Each row is a point on a landscape with many valleys, with its height.
From any point a ball rolls to the lowest of the 4 points nearest to it. It stops when none of these is lower. Distance is the straight distance between rows; heights are no part of it.
gefuz: [218 122 151 118 106 124 131  47 136 124 133  86 169 117 107 160 167 171
 116 105 155  97  86]  height 495
nelo: [212  58 103 130  98 149 122  89 131 125 109 114 168 108 135 144 153 168
 164 100 160 131 114]  height 267
Tir: [ 86 127 122 137 146 105  90 127 136 138 142  86 138 142 155 113 160  79
 168 186 105 175 124]  height 443
zos: [172  99 134 110  93 133 151  80 103 131  96 108 167 161 101 145 149 141
 104 123  80 132 134]  height 436
Zibof: [169 138 152 102 119 122 183  95 134 134 125 109 140 141 100 129 123 169
  87 106 117  87 128]  height 507
nugab: [ 95 104 141 110 122 120 141 100 104 127 138 115 134 185 142 102 108  92
 116 112  78 124 157]  height 403
noka: [ 97 139 152 106 146 106 112  84  85 113 154 121 140 159 139  67 154 108
  39 141  84 136 111]  height 616
Sakem: [ 66 179 142 144 126 110 118 149 117 138 153  90 137 151 127 117 139  77
 177 154 126 153 134]  height 180
Fege: [181 104 107 144 174 138 173 111 165 104 125 108 116 115 158 128 145 184
 135 120 148  81 109]  height 460
Sab: [149 114 114 125 153 147 187 165 157 118 112 133  97 123 129 119 109 188
 120 112 157  69 138]  height 333
Fam: [ 70 134  89 146 173 126 126 219 130  92  81 155  84 136 114 113 143 144
 108 149 126 126 145]  height 767
Zuzup: [120 167 153 100 106 106 120  85 100 129 115 114 169 150 100 133 167 129
  83 171  97 147 137]  height 480
kepu: [109 142 148  82 140 136 165 160  63 127 128 135 130 149 103 100 124 176
  38 141 120  96 104]  height 461
regut: [170 110 121 125  86 163 126 119 132 150 105 153 150  84 127 170  89 117
 193 113 152 163 140]  height 205
zut: [130 139 133 146 103 137 144 117 162 134 110 138 121 122 108 152  81 114
 170 127 128 142 169]  height 380
mabi: [127  98 118 148 107 136 150 118 145 126  97 123 118 121 122 154 102 120
 155 138  99 151 169]  height 342
nulid: [ 96 161 104 148 131 101 112 145 163 113 111 127 126 128 121 148 150 126
 140 167  97 157 176]  height 492
Lezu: [ 88 172 147 103 129 133 154 181 110 120 113 142 111 162 107 121 125 160
 105 155 142 109 155]  height 459
Narav: [106 117 156 113 120 130 159 124 112 141 136 115 121 189 123 104 100 118
 104 108 108 107 162]  height 301
tili: [124 120  97 126  79 139  99 136 128 119  98 156 151 104 115 171 138 132
 168 138 110 180 182]  height 386
gop: [123 178  82 134 131 122 130 155 197 119 100 172 106  91 107 151  88 138
 137 117 112 109 181]  height 413
visi: [142 164 129 116 105 128 157 125 177 127 111 156 130 123 109 153 103 145
 141 123 129 102 179]  height 405
Kivot: [ 79 134 135 103 137 137 142 177 104 111 111 128  97 187 120  95 128 134
 109 142 125 107 130]  height 575
Lifo: [155 101 137  92 140 128 195 125 108 124 144 108 120 156 116 107 132 181
  73  93 104  67 108]  height 432
tik: [202  80  99 164 115 146 111  99 144 141 108 148 150  78 160 161 132 143
 164 113 166 156 113]  height 269
vob: [171 115 126 138 173 127 139  90 161 107 149  99 114 135 178 113 119 148
 135 111 169  80 109]  height 359
sanis: [101 106 144  69 115 124 124 171  69 125 121 150 100 186 115 104  94 142
  65 113 114  77  85]  height 624
zuzo: [120 102 149  98 138 149 173 167 109 128 121 119 106 164 114 114 114 176
 100 108 139  68 123]  height 364
vezor: [206  96 105 120  64 134 128 104 136 136 103 149 170 104 119 150 154 173
 153  96 170 137 136]  height 338
Tute: [ 97 122 123 155 142 149 156 198 147 108  87 170  62 124 101 125 101 141
 129 110 148 115 151]  height 689
Supek: [202  79 118 142  99 156 112  94 136 146 114 135 158  99 165 160 116 121
 174 100 170 145 126]  height 237
mebar: [111 136  92 126 104 103  86 164 130 165 152 119 173  80 170 142 160  92
 211 158 140 205 101]  height 519
lonon: [100 131 125 137 135 128 168 153 138 119 103 124 108 163 123 110 121 161
 109 148 113 118 168]  height 598
nuba: [180  87 153  98  65 128 132  65  93 145 120  99 169 142  99 135 129 124
  91  92  95 111 121]  height 361
Zemo: [163  93 141  80 140 133 135 150  87 106 171 120 105 143 143 123 110 176
  86  78 157  28  63]  height 314
nazuf: [219  88 120 111 121 142 125  54 126 107 141  71 168 136 125 140 173 149
 128  88 133  87  80]  height 350
Dibo: [145 144 114 152 142 134 161 149 194 127 113 164  97  98 127 136  93 145
 140 118 159  97 151]  height 265
daru: [216  79 134 109  81 138 115  86  99 147 122 122 174 118 121 134 166 154
 154  98 181 114 112]  height 339
Dade: [162  67 105 146  85 141 126 113 119 130  89 126 146 128 123 162 134 152
 146 127  85 168 153]  height 366
vuzov: [186 148 147 123 164 118 153  85 159 117 150 114 136 115 157 127 144 178
 117 113 193  71 100]  height 500
nol: [140 124 158  82 116 138 172 139  81 126 156 131  98 138 116 119  92 154
  42  81 144  73  96]  height 162
zup: [ 94 118 101 161 142 106  82 166 140 165 147 100 148  82 169 123 157  79
 196 172 112 196 101]  height 453
zirer: [169 144 115 169 132 131 100 115 186 160 128 187 111  57 132 176  78 113
 160 100 144 150 113]  height 262
sapad: [196  56 105 169 142 157 110  83 145 139 121 117 137  78 172 158 121 124
 173 101 150 145 105]  height 288
Fave: [ 84 136 123  69 145 132 112 157  49 111 122 140 119 140 125  87 101 145
  25 148 125 116  63]  height 511
Vati: [191 151 146 116 168 119 148  62 143  96 147  92 154 124 135 125 160 177
 105 116 166  79  83]  height 606
kef: [181  83  91 149 102 153  99 148 118 145 111 216 144  47 119 156 127 153
 136  68 139 178 145]  height 152
Sulir: [162 125 111 181 160 132 116 126 207 151 108 200  94  68 120 167 100 134
 123  99 112 117 128]  height 345
Zem: [ 65 134 116 163 140  98 108 151 134 141 159  80 140 126 166  98 138  55
 189 163 112 171 109]  height 347
bozer: [128 146 172  99 113 146 172 115 121 140 152 134 122 160 108 127  94 130
 102 109 137 104 149]  height 385
Nenun: [ 54 186 170  96 135 126 111 162  79 127 161 122  99 168 106  99 132 106
 100 144 152 121  95]  height 58
pezav: [101 108  91 169 141 108  61 163 125 153 132 132 137  75 155 158 173  89
 158 174  92 203 108]  height 502
vavu: [ 74 151 143  71 139 136  67 167  63 110 150 137 105 153 120  84 119 110
  57 155 142 117  60]  height 367
moneg: [179  89 141 130 156 125 163  88 146 109 162  94 125 146 163 107 131 161
 108  92 125  61 110]  height 444
Dep: [ 80 141 143 122 169 120 113 150 123 123 135 106 107 172 146  76 160 119
 108 173 120 121 136]  height 478
basak: [163  93 112 147 118 136 169 109 155 129 108 107 115 135 126 141 112 163
 127 126 105 120 150]  height 423
fenal: [ 85 181 139 128 134  96 115 139 147 130 150 119 130 143 129 131 168 113
 146 182 129 140 149]  height 375
baf: [ 89 139 101 159 171  94 107 219 190 131 126 153  82  91 148  79 184 114
 143 172 156 131  91]  height 806
burip: [100 144 105 162 100 159  95 158  95 128 121 152 145  62 105 180 101  95
 198 118 110 200 145]  height 452
ver: [ 71 204  93 173 125  81 110 196 193 144 165 134 117 102 133  96 161  91
 186 157 156 146  98]  height 687
fepa: [ 77 146  99 187 135  96  95 159 143 148 151 111 137  84 143 143 141  72
 190 161 103 197 105]  height 454
zif: [115 111 155 109 114 106 131  89  95 135 130 112 154 191 130 108 126 102
  88 119  62 127 145]  height 442
pebal: [182 132 143 129 118 133 149  86 174 138 125 128 142 120 130 162 100 147
 149 119 159 110 142]  height 336
dador: [141 117 126 125  91 136 139 104 133 126  85 128 148 142 112 158 137 143
 137 145  93 153 170]  height 270
Gefo: [ 68 193 140 132 116 123 144 170 135 119 130 133 113 147  99 125 126 121
 158 142 145 133 165]  height 516
golet: [138 132 158 126 126 151 166 121 162 141 137 130  97 148 116 116  79 134
 146 107 178  92 148]  height 286
lopog: [172 126 122 137 116 134 166 102 178 126 103 139 126 120 124 146 107 163
 146 129 126 116 156]  height 407
torup: [162 108 122 188 152 143 142 118 192 142 111 149  87  92 134 139  84 124
 148 105 146 126 128]  height 247
suvit: [206  79 117 131 127 134 102  63 122 118 134  82 173 128 173 139 144 130
 163 104 168 117  97]  height 143
Tasa: [145  88 123 181 136 164 112 124 140 155 108 148 107  73 104 164  68  91
 170 103  93 163 141]  height 167
pogez: [ 91 162 172 102 103 115 106  89  78 146 151 101 171 144 123 116 140  55
 135 139  98 161 114]  height 566
fori: [ 73 117 115 171 135 130 122 144 122 131 131 109 123 132 126 131 103  60
 171 143  86 181 149]  height 435
mor: [169  72 119 162 115 169  92 141 114 166 106 207 136  55 116 177 124 139
 149  90 110 175 132]  height 96
pof: [182 126 150 129 123 129 133  69 157 139 137 108 141 134 157 144 114 123
 161 119 177 107 114]  height 261
tuva: [168 156 171 119 160 123 130  55 127 117 167 102 130 136 168 112 125 133
 103 106 194  74  98]  height 561
nevu: [ 78 181 132 106 163  99 113 182 138 124 135 130 118 141 137  99 180 146
 116 182 152 123 131]  height 116
muta: [ 74 158 158  95 143 118 110 124  89 118 153 121 128 158 122  75 140 122
  53 145 115 126 107]  height 430
zabe: [163 115 109 149 109 170  95 144 126 158 121 202 140  38 123 173  96 117
 180  89 145 176 126]  height 164
kis: [102 147  71 140 108 129  60 162 132 116 117 178 130  76 114 196 131 109
 166 138  97 180 162]  height 419
Det: [137 114 119 166 154 150 158 156 174 129 123 145  70 105 130 121  90 148
 140 105 181  90 126]  height 89
Tutob: [194 140  90 141 152 111 146 107 206 118 112 159 128  88 154 156 124 175
 147 118 154 106 129]  height 538
sebu: [179  95 154 113 135 122 145  65 138 119 173  93 129 137 152 119 128 125
 112  78 140  63 109]  height 497
kig: [134 123 162 101 101 109 153  79 102 126 153 129 129 157 112 107 107 109
  58  96  87 115 123]  height 560
vubi: [ 94 141 151 101 164 116 117 126  88 115 141 115 134 165 138  68 164 146
  43 153 101 123 118]  height 590
Fuvil: [140 121 163  98  74 134 134  74  93 147 120 110 158 148 102 144 124  95
 106 118 102 141 138]  height 263
Kegot: [ 73 125 128 128 139 120 113 123 110 132 142  93 144 166 159 106 123  64
 166 140  90 160 148]  height 341
mokub: [ 82 183 154  80 161 106 118 169  90 122 136 136 126 141 127  85 164 158
  66 183 148 108 101]  height 637
Keb: [163 103 113 132 190 148 144 150 133  95 135 118  96 135 175 114 126 172
 131 108 201  53  96]  height 440
Dusi: [103 118 106 188 150 126 108 147 152 124 100 160  96 104 102 169 127 111
 132 142  66 160 160]  height 550
rinu: [104 157 154  99 110 113 126  82  83 114 151 120 134 146 112 100 105  80
  49 121 102 147 126]  height 621
Rere: [104 181 166 107 120 119 165 118 112 132 127 136 133 143  97 126 126 148
  75 145 123 112 155]  height 189
paf: [ 64 165 108 172 150 100 120 173 151 115 119 132  99 122 118 130 144  96
 153 164 117 161 149]  height 543
vin: [113 151 150 114 100 130 144 109 119 142 119 122 144 162 104 135 123 107
 137 147 110 136 165]  height 139
sev: [169  91  91 164 124 145 128 110 168 135  92 150 116 101 110 176 109 156
 135 123  98 145 144]  height 293
piz: [ 79 112 117 151 131 145 146 189 132 113 104 137  78 160 115 100 101 115
 128 114 117 122 153]  height 648
Zilol: [110 139 159  98 120 108  82  85  99 148 148  92 178 136 143 107 170  77
 120 174 105 166 111]  height 622
darul: [ 58 153 144 110 139 122 123 148 108 131 159 104 107 175 129  80 144  96
 125 148 126 131 130]  height 337
zeza: [ 43 138 115 179 155 131 126 197 131 111 130 124  81 148 115  97 141  80
 154 138 132 149 130]  height 597
Medi: [ 69 194 108 148 131 103 118 185 171  98 122 153 104 128 107 142 128 107
 160 140 125 142 170]  height 551
Zag: [ 95 138 132 113 101 123  85 127  85 144 135  87 175 133 143 140 155  78
 178 170 110 185 132]  height 510
ribes: [145 133 120 104  63 128 104 113 103 129  98 140 169 139 100 164 152 139
 145 139 123 161 168]  height 346
Gafi: [113 111  87 148 100 133 102 137 101 126  98 138 159 112 127 163 161 119
 158 154  96 201 167]  height 402
suk: [ 61 131 149  99 155 116  87 159  89 120 177 121 108 188 133  59 142  91
 111 142 114 128 108]  height 377
darar: [171 115 122 103 207 139 178 119 105  89 170  88 137 128 142 103 156 197
 123  92 161  49  85]  height 528
Kizok: [ 67 160 141  74 122 126 102 160  55 107 154 146 104 138 121  90  91 109
  27 138 145 132  69]  height 457

Where does a ball stop that starts at each point below?
tik -> mor
nelo -> mor
vezor -> mor

Call two points neighbours if one is among the 4 nearest of the other. Go from one point of each pair to the other, from neighbour to neighbour, staying as low as possible. Name the highest point that can't be avoided.
nevu and Det -> nugab
nol and Tasa -> zuzo
Det and Tasa -> torup
Det and vin -> mabi
